Each row is a point on a tangle of strands that fork, close into loops and nearly touch. The rows are in no order.
Points whose rows are less than 86.7 apart are linked; no others are. Some points are linked to none.
J_443: [-15 -34  -2  10 -37 -11  30  11   3 -34  23  -3 -25 -20 -13  56 -48  28
  -5 -84]
J_67: [ -1  20 -23   1  11  45 -16   9 -11   4 -28  -4 -10 -14 -48  13  49 -55
  14  56]
J_71: [  1  36  -9 -29   9  32 -26   5 -57  -7 -10 -37  32 -18   6 -32  36  -4
 -19  42]
J_656: [  0   0  41   7 -44   7 -34  -8  -5 -66 -22 -43  39  20 -32   4   6   6
   0 -38]
J_124: [ 15   2   6 -28   8 -19   4 -15   8  38  20  36 -20  -2  14  31  -6  15
  -2   0]
J_366: [ -6  27  30  -9  23  11  -7 -63  -2  -5  25 -20  15  21 -28  27  -5  30
  14 -47]
J_262: [  4  44  47  15 -30 -15 -23  12 -27  17  10 -71 -24  39  19 -63  -1 -21
  30 -26]
J_15: [-23  43   7  -4 -24  32 -51  11 -23 -40 -27 -32  18 -16 -38 -17  25 -22
 -29  22]
J_53: [  5  -9 -56  29  20  -2  12  45  48 -43  43  26 -13  19   5  28  -7  27
  12  23]
J_120: [  4 -29 -16 -19  14 -51 -21  48  -1  -8  19  18  19  69  -3 -13 -29  43
  26 -35]
J_932: [ 15 -26   2 -17  30  -6 -32  16 -11   8   3  40  20  -2  16  27  14   9
  31  27]
J_795: [ -3  25   6   4  48  14  17 -47   6  11   7 -15  14 -19  29 -57   8  11
 -40  49]
J_437: [ -4  25   7  42  25  42   7  11 -12  26   9 -64  20  17  34 -50  26 -32
  34  21]
J_773: [-16  18 -26  54 -13  21  37 -10  43  -7 -30  10 -14 -24 -40  33 -10 -32
 -14   7]
J_996: [ 15  14   9   1 -24  23 -23  23 -12 -18 -27 -17  19 -36  27 -19  40 -35
   8  55]
J_797: [-10  24  45   4 -22 -35 -24 -23  13 -16 -16  -7  -1  34 -32 -64 -37   6
 -38  -2]
J_584: [-21 -23   6 -18  33 -36   1   7   6  41   9  26 -15  36 -39 -49 -35   8
  -6 -33]
J_694: [-12 -14 -11   7 -44  -2 -14  33 -11 -25 -45  -3  34  19 -10  26  12   6
 -34  -4]
J_803: [ 43 -40   2   0 -35  20  45   7 -11  -7  15 -23 -37 -42  30  56   5 -23
  20 -35]
J_941: [-11  16  30 -10  22 -46 -18 -33  23 -39   5  26   3  37 -20 -66 -35  27
 -29  12]
J_394: [ 13 -29  12 -31   5 -29  16  -2   6  17  42  32 -31 -23  35  39 -24  30
  36 -21]
J_930: [  8 -11  -5 -50 -24   2 -19   2 -35   7 -22   2  18  42  16  38  24  13
 -34  -1]
J_574: [ 10 -13 -47  41  68  16  32  23  35  -5  14  40 -13   9   3  14 -18   6
  51  37]
J_853: [ 18 -10 -15 -30  -6  33  -3   1 -41  15  -6 -10   3   6  23  53  41 -12
  -8  -2]
J_791: [-16 -17 -26   3 -14  12  76 -13   9  30   1  -3 -37 -37  19  43 -25  -4
  41 -42]
J_192: [ 16  -9  28   8  32 -22 -28  -4  16  43   8  36 -22 -23 -24 -38  14 -44
  19  25]
J_981: [ 15  25  37   7 -40  28 -45  31  -5   9  13 -28  -2 -14  11 -19  27 -32
  36   5]
J_348: [ 23  18 -31   6 -53  39  32   9 -10  -5 -16 -29 -37 -18  12  62  32 -37
  -4  10]
J_77: [-18  33  -8  24  46  33  23 -47  -1  11   0 -50  19  -1   6 -74  27 -25
 -28  28]
J_92: [-14  22  44  43  23  15 -46 -12  18 -18  -2 -30  14 -26 -24 -42  11 -21
  22  21]
J_276: [  1  -3 -55  -6   2  31  13  30 -32  57 -19 -11  -4  26  16  25  41 -35
 -17  31]
J_822: [  0  10 -10 -16  73  -5  -9 -13   1 -67  32   0  40  22  15 -33 -25  72
  13  13]
J_465: [ 21   0  63  35   8 -15  10 -33  27 -54  33  -8 -12  -8  45  -1 -34  37
   2 -11]
J_547: [ 23 -14  11 -56 -22 -24 -15  -7 -22  35 -11  13  21  25  24  -4   4  26
 -25  -6]
J_903: [-11   7 -61   4  26  64   9  15 -40  22 -25 -26  20   7  -2   3  49 -38
   0  40]
J_361: [ -9 -15 -63 -19  41   3  21  29   6 -12  31  27  15  48  27  13  -9  52
 -21  18]
J_421: [-28  18 -27 -10  25  -7 -10  -7  13 -17 -13  39  11 -19 -41 -20  -3   0
 -67  53]
J_220: [  1  29  54  -1 -20  -4 -53  12  -8  39  16 -37 -22  -7  -8 -24  18 -34
  37 -23]
J_753: [ 21 -18  53  18  21  -9   3 -23   9  -6  20   0   7   3  52  -6  -7  21
  13 -25]
J_766: [  3 -27 -28  22  17 -22  64  23  15  54 -12  12 -24  -4  42 -13 -26  -8
  29  -6]
J_210: [-21   6 -20  -8  -3  20  49 -45   3  45  10 -13 -23 -30   0  55 -13  -3
  20 -54]
J_328: [ 27  -6  23  11 -70  25 -17  34 -41 -64  -8 -57  28  10   6  -9  27 -17
 -25 -18]
J_402: [ 20  14  73   7  26 -17 -12 -54 -14   2   7 -27  -3   7  55 -30  10  17
  22  -8]
J_788: [ 26  -3  -2 -21 -14   4   0  -7 -24 -30 -31  20  19 -23  63  29  26  26
 -66  49]
J_199: [-21  16   9 -28  -6 -12 -36  -9  -9 -20 -41 -17  34  24 -49 -73  15 -13
 -52  23]
J_492: [-23  10   5  -7  -6 -12 -34  -7  -2 -33 -33   8  45 -15 -33 -39  -8   1
 -61  50]
J_117: [ -4 -12  32  -4  26 -67 -17  19   2 -29  25   5  16  70  -3 -39 -46  41
  44 -32]
J_343: [ 46   0   9 -36 -28   2   6 -36 -22 -15   0   5  20  -9  57  31  26  17
 -49  12]
J_652: [-20 -29 -22 -25  33 -42  13  17  -6  28  27  36  -6  70 -17 -57 -34  32
 -22 -31]
J_554: [ -9  -7 -10  -3  13  -5 -22  18  28 -53  56   7  -7  28 -26  37 -42  57
   0 -31]
J_969: [-15   0  20  66  24  12  -4  -2  34 -55 -10 -22  34  -2  10 -16 -16   9
   2  -6]
J_626: [ 15  -9  -8  -4  12  45 -14  23 -47 -21  -4 -39  55  -7  32   1  44   1
  31   4]
J_768: [ -7  20 -20   6   6 -34 -15  23  56 -29  40  48 -46 -21  -9  17 -33  17
 -11  40]
J_646: [-15 -28  -8  42  38 -25  52   0  16  47  -7  -1  -3  25  55 -36 -32   4
   8 -27]
J_684: [ 24 -23  18   2   9  -2  23 -21 -15 -78  29  -6  39  18  25  -1 -27  66
 -23 -18]
J_635: [ 66  -3  11  -2  -3  27  19  -5  -8  14   5   0  -5 -32  57  19  38 -21
  38  41]
J_424: [ -2  18 -18 -45   9  53 -17 -24 -40  40  -3 -17  19   7  -8  18  46   0
 -15   5]
J_177: [ 12   0   7 -11  66  -2   5  -8 -11  -8 -16   9  51 -15  58 -44  -4  37
   4  49]
J_985: [-16  14 -28  37  19  36  33 -19  45  -4  -1  25 -27 -19 -82  15   5 -31
 -23  13]
J_695: [ 11  17   0  -8  21  25  -5  -2  -5  54   9 -10  -2 -12  15 -14  42 -48
  29  33]
J_55: [-14  29  20 -24   7   3 -23 -42 -12 -26 -25 -27  38  24 -37 -48  -2   8
 -18   9]
J_859: [ 21 -29  34   0 -54 -12  -1   8 -11 -80 -20 -27  39  38   2 -10 -15  19
 -12 -41]
J_112: [ -7 -39 -20  10 -20 -16  52  14   8 -22  33  -5 -33 -22  39  31 -66  33
  10 -66]
J_724: [ -6 -10   1  77  38   2  11  13  54 -14  -6  21  -4 -17 -14  -9 -22 -23
  49  34]
J_507: [ 33 -43  31  31 -19   5  18 -16   1 -74  25 -13  27   4  30   7 -24  32
 -24 -37]
J_674: [-19  28   8 -21  -8   1  18 -63   3   3  -3   0  -4  17 -26 -14  -8  17
 -50  -7]
J_648: [  0 -26 -25   9  16  46 -19  45 -41  10 -24 -18  39  11  17  24  47 -14
  38   9]
J_342: [ -3  -7 -30 -34  23 -19  34 -15 -21  -4 -27   0  64  68  23 -47  -5  35
 -14  18]
J_431: [ -3  30  16  -9   3 -11  11 -36  10  57   3 -12 -37  -5  37 -39  14 -25
 -19  11]
J_395: [ 31 -32  11  22 -43 -13  35   3   7 -62  25  11 -17 -14  36  28 -27  40
 -34 -23]
J_88: [  1 -18 -32 -15  22  33  -5   0 -30  22 -15  19   7  23   0  79  36   2
 -14  14]
J_379: [-14  14 -19  -5  42   3  -7  -3  39  -1  51  57 -33  -8 -64  15 -13   4
 -10  19]
J_264: [ 26 -15  19 -37  25   4 -53  11 -34 -51 -13  10  46 -53  12  30  26  22
  -2  39]
J_702: [ 11   3  34  30 -41  -9   1   0  13  12  -4 -25  -9 -35  34   7  -6 -31
  18 -24]
J_345: [ 33 -42  43  11  -9 -26 -21  41  18 -24   3  32  14 -10  45  10 -12  -4
  38  -7]
J_779: [-20  19  -1  -7  11 -21  -3 -12  28  -5   6  47 -17   5 -50 -56 -19  20
 -77  23]
J_699: [ 12  -2   3   6   6 -11  33 -18  18  28   3  15   6  -5  72 -24  -8  20
 -23  25]
J_776: [ -1 -23 -31 -30 -27  -9  24  10 -27  67 -25   3 -31  -8  31  62  14 -10
  10 -17]
J_534: [ -4  26  -1  18 -28  25 -25  14 -11 -40 -39 -45  37 -40  30 -39  23 -19
 -35  52]
J_93: [-20 -19   0  21   9  21 -18   8  10  30 -14 -20  32  26 -45 -20  10 -22
  16 -21]
J_464: [ 14   5 -28 -18  -3  -2  -3  29  -9   4 -65  35 -38  14 -31  68  23 -41
  10  54]
J_514: [  6 -11 -34  43   8  52  36   6  -8   7  -4 -29  12 -10   1  45  31 -32
  21   6]
J_575: [-11  30  16  21  21  33  -4   5 -24  51  15 -52 -12  15   9 -84  32 -42
  14   8]
J_550: [  0  25 -49  -6 -14 -30  17  23  38 -11  22  54 -74 -19 -31  41 -40  17
 -11  29]
J_332: [ -8  11   3   3  60  -2  24 -40  -5  -3  -6  -3  34  10  44 -64   3  26
 -10  24]
J_959: [-12 -48 -12  -2 -48 -16  19  44  -2  23 -24  15 -27 -23  13  57 -31  -4
  32 -45]
J_223: [ 31   4  30 -30 -64   2 -30  16 -49 -44 -18 -40  16  20   8  10  31   4
 -35 -16]
J_476: [-45 -13 -37   5  21 -32 -12  39  41  13  50  25 -71 -12 -52  -6 -59   6
  17 -35]
J_89: [ 18  10  26 -14 -32 -12  16 -24   2  15   6   3  -5 -10  61  -5  13  12
 -35  10]
J_234: [ 13   7  46  32  13  25 -54   0   6 -48   3 -21  25 -34   1  -4  36 -24
  38  14]
J_871: [ 13  -9 -27  26   3  24  21  -2  16 -33 -19  15  21 -23  21  37  12  -3
 -14  40]
J_176: [ 46 -36   6  -9 -20  19   6  -1 -39 -52 -10 -44  56  15  41 -14  15  17
 -10  -6]
J_715: [ 37 -29  12   0 -20  36  15 -16 -10  -6  33 -17  -5 -27  13  53  29  -7
  13 -37]
J_964: [ 24  -2  -7  27   7   9  59  -7  22  12  -2  10   0 -23  72  -2  -7  -4
  10  31]
J_682: [ 19  27  10  43   2  38  10 -23  25 -20   3   0 -13 -41  -1  20  23 -32
  46  23]
J_376: [ 19   1 -46   5  51   0  16  32  21   5  14  46 -14   0 -25  38  -8   9
  63  23]
J_64: [ -4 -15 -41 -16  44  31  16 -12 -17 -10   8  32  33  -1  16  56  26  24
   5  28]
J_389: [-28  12  -7  10 -34   3 -16 -14  18   4 -16   7 -12  -4 -56  33  -3 -13
 -30 -13]
J_400: [ 23  13  51 -51 -10 -13 -34 -38  -8   6  37  10   4   3  10  16   1  24
  13 -19]
J_473: [-23 -36 -70 -19  42 -16   6  27   1  20  28  43  -2  44 -27 -32  -9  26
 -27   1]
J_43: [ 36  -9 -43  21  12   2  24  43  37 -72  49  30 -35   4  29  57 -18  35
  25   4]
J_265: [-19 -15  20  74  44  -3 -21  14  39 -27  10   3  20   4 -13  -9 -15   3
  33  -2]
J_221: [ -8  13  12  -2 -13 -41 -29   4  29  -9  13  48 -28 -17 -22  18 -28   6
 -17   5]
J_385: [-12  44  -2  29 -55  18  -4 -11   2  -3 -11 -28  16  11  -1 -42   9 -25
 -52   5]
J_925: [  9 -29 -14  -4 -54 -20  36  11 -14   3  -7  14  -7 -10  31  39  -8   5
 -34 -31]
J_137: [-14 -19   9  15 -60 -50  -9  35   2   4 -42  -4  11  18 -11  -8 -30  -5
 -25 -47]
J_865: [-31  -7 -19  25  15 -13  63  -4  35  26  -2   6 -53 -37 -10  11 -47 -13
  46 -25]
J_518: [ 30  13  30  21 -11  47  23 -33   1  -5  33 -41  -1 -26  33  18  24 -11
   8 -15]
J_472: [-12  32  23 -22 -23  29   1 -55   9   4  17 -33  -4  -6 -21  40  -3  15
   0 -59]
J_149: [  3   3 -20 -36  57  -6 -15 -14 -29 -23  -5   1  51 -21  30  -9   6  36
 -17  32]
J_12: [-16   6  21  45  13  -1  31 -25  42  24  -2 -11 -36 -30   4   8 -22 -25
  41 -17]
J_818: [  0   1  56 -34  11 -42 -33 -43  -6  25  21   0 -15  12  -4  -5 -12  17
  28 -39]
J_200: [ -2  -2 -23 -38  42  28 -15  -5 -39 -15 -22  18  46 -13  22  29  31  24
 -25  38]
J_387: [-21 -17 -17  17 -15  22   5  18 -10  52 -13 -33 -12 -11 -14   6   3 -37
  51 -40]
J_784: [-34  21  13   1  53  28  -3 -54  19  -6  23  -3  20  -5 -57 -21 -14  19
 -12  -4]
J_299: [-19  60  -7 -28 -16  41 -42  26 -52  -3  -6 -30   8  -9 -43 -37  35 -27
 -32  40]
J_247: [ 18 -19 -24  40 -20  38  24  23 -14 -35 -25  -6  17 -18  26  52  42 -26
   8  23]
J_168: [  5  25  22 -56  16 -18 -17 -41 -37   4  -9 -28  32  59  -2 -60  12  -8
  30   9]
J_380: [ -6  -6 -12  -1  37  40 -28   9  -6  36  -6  13   0 -14 -69  -1  42 -53
  20  24]
J_573: [-32  17 -22  22 -27  41  -4  17  -4  36 -22 -58 -11  10 -53   0  26 -54
 -12 -30]
J_598: [-17  22  -5 -27 -21  22   7 -39   4  45  19 -17 -28 -20 -20  52  -8  -2
 -12 -36]
J_519: [ 31 -18   5  -1 -37   6 -30  29  -5 -20 -34   0  10 -13  31  15  28 -21
 -13  36]
J_752: [ 23 -10 -17 -28 -34 -26   1  10 -18  36 -26  29 -46 -20  10  63   3 -16
  19   4]
J_297: [-19  30 -15  36 -40  15 -12  12  11 -17 -39 -26  22 -21  -2 -39  22 -22
 -57  46]
J_80: [ 46  -5  31 -19 -10 -12  31  -8   3  38  12  12 -25 -36  54  17  11 -14
  46   3]
J_750: [ -3  39  -7 -59   3  32 -20 -29 -45  18  11 -35  23  33 -36 -11  40   2
  -7   9]
J_408: [-21 -24 -73 -21  59  -5   7  41  -1  -5   7  33  14  37   1 -21  -4  40
 -37  43]
J_520: [ 18 -25  -7 -18 -58 -14  19  -3 -22 -31 -16  -1   4  20  19  36  -9  37
 -65 -30]
J_127: [  6   4   6 -29 -15  -8  -5 -19 -27 -58 -27 -10  50  16  17 -23  -3  37
 -30  22]
J_961: [ 13 -16 -13 -19  -9 -28   8  10   8 -57  45  22   4  33  -2  28 -30  60
 -16 -37]
J_579: [  5  -2  -3  26 -11 -24  25  20  22 -41  28  16 -22  -7  43   8 -45  30
 -19  -9]
J_399: [ -9 -18 -16 -36  32 -21  10  -8 -27 -13  -3  11  54  77   2 -54 -22  31
  23  -3]
J_261: [-17   6  16  33 -27  20  -7  31 -12  42  -6 -55  -7  -2   5 -23   4 -42
  39 -49]
J_902: [ -9  28 -15   6  22  54  31 -45  -5  38  13 -40  15   6  -5 -40  19  -5
 -36   3]
J_119: [ 16 -16  34 -10   5 -22  31 -20  11  19  19  13 -48 -51  48  22 -29  12
  46 -31]
J_258: [  8  16  10 -41  -3 -21  -4 -31  -4  57  15  47 -28 -26 -23  16  11  -9
 -12   4]
J_583: [-13   1   2  -5  53   1  -7 -23  12 -17  28  23  24  11   3 -10 -16  49
   3  15]
J_965: [  3  26  14 -37 -31 -28   0 -47  -2   1  13   9   5  17  -6  11 -15  38
 -47 -22]
J_432: [-30  -5   5 -39 -40 -27  21 -22  -7  30   1   3 -37 -21  14  20 -50  22
 -11 -54]
J_944: [-17 -21   3 -30  -9 -46  10   4  -8  66  -6  20 -21  10 -19 -25 -20 -10
 -16 -35]
J_891: [-12   9  69  55  28 -18 -40 -28  18   6  -2 -24 -33 -10  -8 -43   6 -24
  28  -2]
J_113: [ 23 -12  45  47  -7 -35  21  14  39 -48  35  18 -17 -12  63  -6 -47  25
   8  -6]
J_607: [ -5  18  51   9 -31 -11  -4 -21 -25   8   3 -76 -14  32  14 -29 -11  -5
  44 -71]
J_863: [ -4 -36 -32  11 -12 -38  48  37   8  34 -11  24 -24 -15  12  30 -15 -19
  37 -14]
J_266: [  7 -18 -54  10  36  34  47   0  -4  39 -31  19   8  -7  13 -16  31 -38
   1  50]
J_558: [ 16  -3  38 -20   4  20 -60  17 -34 -52  -9 -16  42 -37  -9   6  38  -4
  14  10]
J_218: [ -8 -16  10  -7 -19 -21 -20  21   7  15  -6  15   6  -4 -11  28   0 -11
  22 -26]
J_47: [ 14   9   0 -40   9 -28  13 -20  22  56   6  63 -56 -26 -47 -18   1 -40
 -21  21]
J_76: [  8 -19 -58  31  26  18  57  -3  10  24 -10  28   6  -5  38  11   7 -16
   8  30]
J_552: [  2   4  10 -37 -15 -46 -13  -7  -6  41 -12   6  10  34   1 -42  -8   6
 -32  -8]
J_36: [ 13  29  25 -28 -16   5 -33  -7 -27 -28 -16 -18  44 -11  26 -27  19  13
 -19  22]
J_128: [ 14  -6  26   5  20 -52 -43  20  25  25   6  45 -23 -12 -15 -11 -14 -16
  52  21]
J_861: [-14 -17  25  -7   5 -52   5 -13  -1  -1  15  -8   8  59  -5  -7 -46  41
  44 -62]
J_731: [ -9  36  24 -18 -42  27 -52   2 -34 -65 -13 -51  45  19 -34 -19  20  -6
  -1  -5]
J_662: [ 12 -17  28 -46  22 -14 -22 -17 -23 -10 -15  -1  53  32  19 -18   8  30
  24   1]
J_938: [ 16  20  22 -18 -50 -12  23 -39 -18 -26   0 -53  18  57  10 -33 -20  12
 -12 -29]
J_680: [-16 -12  -4  39  32   8  22 -14  27  40   2   9  -2  -1  -5 -40  -7 -22
 -15  19]
J_289: [  1  17   8  64  14  20  15 -10  35 -28 -10   4   3 -33   3 -11   5 -29
  17  39]
J_448: [-25   6  24  12 -30 -29 -18  -1  18  -5 -36  -3   6  12 -48 -74  -6 -19
 -51   6]
J_710: [  0  36  27  13  25  35 -17 -35  -8  17  28 -47  -9   6  -1 -22  26 -14
  27 -16]
J_619: [  4 -27 -11   1 -78 -15  18  25 -21  15 -28 -23 -28 -18  34  38   1 -25
 -17 -28]
J_144: [  3  -4  39  17 -54  10 -14  21 -15   6   1 -73  -2  11  12  -5  13 -19
  42 -57]
J_725: [  4  28  18  30 -62  19   1  18 -15 -40 -11 -58  17   6  22 -36  19 -16
 -22 -10]
J_308: [ 24   5  46   1 -21  16 -31  31 -28 -14   7 -58  19  16  28 -35  22 -11
  45 -20]
J_469: [  4   6  21  -4 -46 -34 -12  -8  17  16  -9  21 -43 -41  -2  18  -6 -14
 -21 -14]
J_259: [-12  16 -21  19  35  11  29 -29  37  12  14  44 -48 -29 -55   9 -20 -16
 -10  11]
J_225: [ -5  17  27  13 -12 -29  28 -43  25  44  -1 -10 -46 -21  28 -22 -29  -6
 -20 -15]
J_921: [  3  34 -19  38 -48  18  26   0  18  15 -18 -22 -33 -29 -13  33   8 -46
  -9   1]
J_774: [ 15   6  23   8  -3  30   9 -34   4 -31  21 -27  30  -1  17  19   9  17
 -14 -17]
J_946: [-25   8 -33  -4   8 -19 -17  26  36 -20  62   9 -49  -5 -39  28 -46  37
  15 -43]
J_910: [-12  -3  10  32   9 -18   1   4  40  15   4  32 -11  -9 -18 -16 -23  -9
 -13  13]
J_838: [-18  33 -12 -30  14  11  -8 -48  -3 -24 -14   7  34  19 -36 -20 -12  30
 -46  15]
J_193: [ 17 -16   2   4  49  -6   2   1  13 -79  51  -5  28  14  43 -11 -23  72
  12  -4]
J_640: [-33  39 -37   6 -45  37 -13  31 -26  37  -7 -26 -20  15 -42  -8  34 -52
 -38   5]
J_787: [ 22  29   5  28  -8  19  26 -18  32  30  15 -26 -32 -40   8  21  14 -34
  49   5]
J_756: [ -7  -6 -48  23  37  13   5  13   8  -5 -26  27  18  -5 -20  23  13 -11
 -16  55]
J_828: [ -1 -11   2 -26 -29  -2 -20  15 -16  22 -19  19 -34 -32 -25  58  18 -28
  36 -20]
J_860: [  8   1  10 -43 -59   4 -11 -13 -34 -12 -17 -33  17  34  -9  22  25  15
 -19 -36]
J_821: [-16  18   5   9  20 -31  -5 -18  42 -31  31  30  -9   3 -21 -53 -45  36
 -47  23]
J_706: [  4  -1  10 -62 -27 -32  20 -38  -1  23  22   5 -10  15  21  15 -31  40
 -23 -45]
J_58: [-10 -22  -8 -11  30 -19  34  -5  22  51  20  62 -60 -15 -45 -33  -7 -36
  -9  -5]
J_593: [-38 -22  18   3  14 -19 -14   3   0   9   2 -15  10  29 -36   3 -37  18
  55 -83]
J_35: [-33 -12 -17  32 -19  12  -6  26  11  38 -28 -15   0  -9 -48  -3  15 -46
  17 -29]
J_370: [-20 -26  -9 -28 -32 -27   5  14   0 -20  21  14  -7  15  -4  46 -47  42
 -11 -62]
J_610: [ 19  -8  -1   7 -86  15 -10  42 -25   0 -16 -44 -14  -8  12  27  23 -31
  -8 -12]
J_599: [  8  14 -13   7   7  14 -27  16  -8 -28 -40  16  21 -46   3  -3  29 -19
 -21  84]
J_915: [-25 -19 -41  13  39  35  12   4  11  19 -20  30  11   6 -53  -6  25 -21
 -32  38]
J_556: [ -6 -23 -38  21  16 -20 -23  72  12 -38  16  30   3  15   2  17 -19  28
   6  27]
J_213: [ 12 -10 -29   5 -13  23  13  28 -11  56 -12 -15 -20 -13  -2  22  23 -60
  41  -5]
J_150: [  2  30  50  -5  26  -1 -11 -53   2  14  18 -38  -2   5  10 -38  11  11
   3  -9]
J_532: [-21 -25 -38  -8  28 -11  36  13  20  39   4  38 -56 -30 -39  13 -39 -15
  56  -6]
J_429: [  6  -6  -4  21  24  29   6   1 -14  23  -8 -38  37   0  50 -17  27  -2
  32   3]
J_109: [ -2  27 -15   8 -65  18  -5  39 -16  28 -27 -25 -20  10   2   0  21 -38
 -30  11]
J_287: [  3  21  14   3  -6   8   1  -1 -12  61  10 -29 -27  10  14 -78  17 -41
 -21  11]
J_868: [ -1  16  60  -5 -30 -48   3 -47   5  23  -7 -38 -49  -5  27 -38 -28  -2
   0 -32]
J_627: [ 40 -27   2  39 -39 -16  52  10  21 -15   0   9 -26 -36  55  30 -26 -12
   3  -7]
J_675: [-24 -18  -2  35  52  19 -24   8   0  11 -16   3  30   1 -48 -50  17 -29
  18   8]
J_562: [  8  17  29   3  19  15 -22   4 -18 -81 -29 -60  63 -33  -5 -45  13   8
   4  26]
J_778: [ -8 -23 -36   9 -10 -35 -14  51   3 -17 -12  48   0  20  -1  51 -16  23
 -17  24]
J_388: [ -9  -7 -19 -18 -44 -51   9   9 -13 -11 -19  21   8  36   2   4 -32  41
 -52 -24]
J_459: [-25 -17 -33  29  45  17  25  -3  26  15  22  24  -1   7 -32  41  -5  15
  16  -9]
J_434: [-15  14  32   1  32  -3 -15 -38  12   1 -10 -16  16  15 -23 -40  -7  10
   6  -8]
J_32: [ 19 -19  23 -26  17 -16 -55  22  -8 -44  16  34  31 -14  -5  48  17  24
  18  11]
J_133: [ 21 -35   1 -12 -36 -12 -25  29 -18 -51 -38  23   9  -4  29  36  25  15
 -58  34]
J_874: [-15 -15   9  -9  16 -12 -30   1  14  27   5  45 -18   3 -79 -13  -1 -27
 -15 -13]
J_614: [-37 -13  -2   7   2 -13 -25  25  14  14   2  13   9  20 -38  27 -25  13
  19 -47]
J_382: [-16 -23   0  60  35 -22  37   5  18  41  -7   5  11  26  26 -74 -16 -15
  -4   4]
J_692: [ 18 -17  32  -7  39 -17 -48  30  11   3  20  54  22 -12 -11   0  -5   1
  55  22]
J_738: [ -6   7 -48  -9 -14 -32  40  13  26  26  -8  49 -64 -20 -20  27 -35  -8
  -7  15]
J_931: [ 15  40  31 -62 -11  13 -39 -43 -20  19  24 -27  12  13 -18  -2  23  13
   3 -15]
J_673: [-20 -23 -22  15  27 -37   7  35  38  36  21  39 -55 -20 -49 -19 -52 -17
  37 -15]
J_966: [ -3 -20   0 -29  44  -9 -40  16 -20   6   3  25  53  18 -13  -1   7  25
  19   1]
J_734: [-20  26 -43  16  16  60  22 -14 -28  21  -3 -36  33  -4  12  -7  41 -15
 -16  22]
J_50: [  1 -22 -22  -6  -2 -26  -9  46  -4   7 -41  54 -40  15 -19  63   1 -18
 -13  20]
J_513: [-19 -18 -40 -14  25  12  13 -14 -13  15 -10  12  42  38  -1  10   4  20
 -24  -9]
J_523: [ 15 -10  21   5  41  -5 -17   2   8  45  -5  10  19 -18  19 -42  24 -37
  46  38]
J_103: [-15  -3 -15   2  66 -16 -21  17  25 -18  37  58   2   7 -11 -30 -13  24
  -4  33]
J_899: [ 15   7 -46 -12  56   4  -5  23  24   5  34  72 -46  -5 -50  40  -5  10
  21  45]
J_546: [  1  44  59  -2 -41  15 -33 -14   0   9  33 -36 -39 -19 -11   3   9 -19
  19 -40]
J_489: [-20  -8 -30  22  49  51  -4   4   3  13  -6  -7  24  -5 -53 -37  50 -39
 -10  21]
J_142: [  6   0   4  -8  45 -37 -39  35  41 -10  31  64 -17 -11   6 -31 -23   8
  14  58]
J_330: [  6  49  23  16 -10  56   5 -15 -18  16  35 -62 -20 -24  36 -11  29 -18
  32  -5]
J_794: [  6  11 -32   1   7  21 -20  22 -13  -7 -66  24 -30   2 -57  37  45 -62
  -2  73]
J_298: [ 40 -15 -23   2 -44  36  54  11 -26   6 -11 -14 -46 -29  14  81  26 -33
  31 -15]
J_743: [-27  -4 -22 -10 -43 -43  27   9  12  -1  -8  35 -57 -30  -4  44 -45  10
  -2 -12]
J_430: [ 11  10 -33  16   1  37  28   2  -8  40 -23  -6 -28  -7 -20  50  28 -29
  36  11]
J_33: [ -8  23  24  33   6  10  -8 -24  12 -74 -23 -44  51  -6  -1 -36   2  19
 -11  -4]
J_324: [  9  -5  10 -17 -42 -30  17 -23  -9 -80 -21 -13  52  44  12 -19 -14  38
 -29  -7]
J_6: [ 11 -25 -41  -7  34  16   8  35 -15 -29  12  37  23   9  29  42   1  44
  -8  36]
J_977: [-29  19   1 -25  49  11  -7 -58   2   4  21   2  32  46 -57  -9 -13  37
  12 -30]
J_805: [-22 -31  16 -25 -57 -37   2  19   2  -5 -14  24 -51 -51  -2  45 -39  10
  21 -36]
J_631: [-14  -4  62 -18 -20 -47 -17 -20  -2  20   4 -13 -39  -9  23 -10 -38  19
  31 -60]
J_106: [-13 -27 -43 -36  19 -21  -5  33 -12 -11  -1  21  39  79 -23 -20 -29  50
   1   0]
J_7: [-36 -25 -29   3 -54 -44   3  38  -3  11 -29  19 -15  15 -18  19 -36  15
 -28 -38]
J_446: [-15   1   0  -4 -51 -19 -29   7   3  30 -23  15 -15 -15 -43  -1  -6 -29
 -44 -10]
J_194: [ 42  30  -7 -29   2  37   5 -22 -13  37  14   4 -16 -24  28  16  47 -15
  14  42]

A fork is a point with three links, a tip a point with one. Leave the first point through the second and follow the links. Name the first fork or tip that comes.
J_932 / J_692 -> J_58
J_574 / J_376 -> J_518
J_519 / J_133 -> J_266
J_684 / J_507 -> J_150
J_218 / J_614 -> J_342

A piece is two or more points that can be reached from each other along the links. Count, over all rows, the pieces, the separate loops (a circle has one, a figure eight two, a Y none), the forks (points with three links) and the tips (points with one).
pieces -> 7
loops -> 5
forks -> 16
tips -> 20

Name the points in between on the shortest way along the links from the first point to the second, in order.
J_287 / J_519 -> J_431 J_225 J_868 J_631 J_818 J_400 J_931 J_750 J_424 J_853 J_930 J_860 J_223 J_328 J_725 J_385 J_297 J_534 J_996
J_7 / J_556 -> J_388 J_520 J_925 J_619 J_610 J_109 J_640 J_573 J_35 J_93 J_675 J_489 J_380 J_67 J_794 J_464 J_50 J_778
J_930 / J_276 -> J_853 J_88 J_64 J_200 J_149 J_177 J_332 J_795 J_77 J_902 J_734 J_903
J_710 / J_33 -> J_150 J_434 J_784 J_977 J_366 J_472 J_598 J_210 J_791 J_865 J_12 J_787 J_682 J_289 J_724 J_265 J_969
J_966 / J_635 -> J_932 J_692 J_128 J_192 J_523 J_695 J_194
J_55 / J_822 -> J_434 J_150 J_402 J_753 J_465 J_113 J_579 J_395 J_507 J_684 J_193
